Each row is a point on a landscape with many peaks, with its height.
From any point a climber steps to the highest of the 3 points nearest to it. It stops when none of these is higher. Distance is the straight distance between rows; heights are no part of it.
z851: [114  91 135 142 109 108 147 109]  (h 54)
z316: [178 177 117 136 161 100 110 118]  (h 480)
z10: [124 128 121  89 129 156  97 149]  (h 718)
z686: [120  63 140  86 137 187 137 174]  (h 659)
z468: [158 185 139  85 175 106 105 116]  (h 479)
z587: [125 190 151 188 120  80 129 109]  (h 557)
z634: [155 184 152 182 127  87 123  99]  (h 646)
z229: [112 127 133 159  94  94 132 109]  (h 701)
z654: [111  70 124 144 114 162 177 136]  (h 143)
z31: [171 175 125 161 143 102 118 104]  (h 543)
z173: [126  77 124 138 110 128 161 125]  (h 77)
z847: [121  83 137  56 126 177  99 134]  (h 705)
z145: [133  83 109 120 116 122 136 143]  (h 254)
z953: [116 110 126  76 124 162  98 145]  (h 785)
z511: [165 168 113 139 147 119 109 130]  (h 497)
z337: [104 173 140 179 102  75 130 113]  (h 607)
z532: [157 176 130 109 169 128 111 129]  (h 523)
z777: [127  59 145  69 134 198 120 156]  (h 606)
z450: [126  95 108  99 121 138 117 159]  (h 578)
z958: [157 187 156 182 135  77 123  97]  (h 608)
z921: [170 181 143 169 143  82 117  92]  (h 588)
z904: [141 126 104 137 102 118 116 125]  (h 319)
z557: [165 188 127  95 176  90 101 114]  (h 446)
z403: [178 184 114 121 169  75 101 105]  (h 526)
z928: [134 113 100 114 116 128 110 148]  (h 468)
z416: [155 173 149  84 169 143 109 116]  (h 513)
z554: [127  66 113 135 120 155 169 144]  (h 169)
z193: [160 169 114 155 129 118 116 115]  (h 482)
z276: [ 46  72 121 169 103 171 167 129]  (h 90)
z494: [104  65 109 143 106 181 179 140]  (h 128)
z38: [102 152 140 167  97  87 130 110]  (h 714)
z448: [ 79 100 143 163 124 101 164 118]  (h 64)
z672: [118 145 134 162  93  93 126 107]  (h 843)
z673: [143 131 102 125 114 131 112 144]  (h 397)
z836: [179 178 126 148 154  77 106  92]  (h 559)
z40: [ 94  89 144 150 120 116 165 111]  (h 81)
z981: [124 118 122 150  91 105 130 112]  (h 566)
z216: [ 72  82 134 167 117 155 181 127]  (h 83)
z889: [159 169 117 125 157 127 108 134]  (h 532)
z515: [123  68 133  89 139 168 130 173]  (h 742)
z273: [128 174 147 179 105  92 126 109]  (h 675)
z93: [158 190 146  69 169 106 102 104]  (h 456)
z423: [137 151 110 111 132 147 101 148]  (h 618)
z157: [ 93  68 117 155 106 174 181 131]  (h 114)
z681: [161 179 139  89 175 119 108 122]  (h 498)
z627: [ 84 145 134 168 109  69 139 116]  (h 613)
z104: [130 145 116  97 133 151  95 147]  (h 662)
z51: [158 207 135  67 159  87  94 103]  (h 407)
z60: [142 177 141 177 114  96 126 103]  (h 751)
z404: [119  81 121  86 132 149 116 165]  (h 660)
z246: [121  94 133  69 124 169  94 143]  (h 744)
z496: [134  99 112 127 104 116 129 129]  (h 330)
z636: [108  82 136 153 114 134 172 122]  (h 104)
z848: [ 94 177 131 187 110  68 138 118]  (h 548)
z618: [136 160 131  90 143 166  99 135]  (h 596)
z148: [133  73 113 118 123 142 149 154]  (h 206)
z117: [ 93 109 139 156 114  92 157 115]  (h 52)
z364: [117  62 112 137 115 177 175 156]  (h 145)
z719: [148 171 135 172 113 104 124 106]  (h 846)
z386: [133 142 133  72 129 184  99 128]  (h 686)
z170: [147 174 131  99 157 145 109 135]  (h 550)
z258: [142 164 122 111 150 145 104 144]  (h 575)
z311: [151 155 103 138 120 127 115 133]  (h 408)
z358: [ 67  70 122 157 101 172 176 129]  (h 101)
z442: [136 149 126 160  99 110 125 109]  (h 663)
z18: [102  74 130 155 113 160 180 127]  (h 127)
z103: [165 183 125 107 173  98 107 121]  (h 419)
z449: [ 79 112 136 165 122  79 155 116]  (h 53)
z295: [123 117 127  68 127 180  94 133]  (h 737)
z476: [ 73  97 140 171 136 123 172 124]  (h 50)
z87: [122  63 144  76 137 179 117 161]  (h 676)
z589: [117  79 138  69 133 168 111 154]  (h 697)
z955: [125  66 118 121 125 168 166 166]  (h 168)
z986: [124 111 116  87 121 146  99 158]  (h 655)

For each start below, name the point where the climber stops.
z145 | z515
z496 | z515
z532 | z953
z673 | z515
z958 | z719
z618 | z953
z904 | z953
z889 | z953

Call two points neighbours if one is among the 3 nearest of the other. Go from one point of each pair to the other, from neighbour to neighbour, staying as high as possible. Name the lowest point that can't be avoided.
z672 and z719 | z442
z953 and z719 | z193
z953 and z515 | z87

Two climbers start at each pair of points below. Name the first point that both come to, or write none.
z117 and z216 | z18
z851 and z476 | z18
z847 and z955 | none
z449 and z337 | z38
z386 and z777 | z953
z494 and z18 | z554
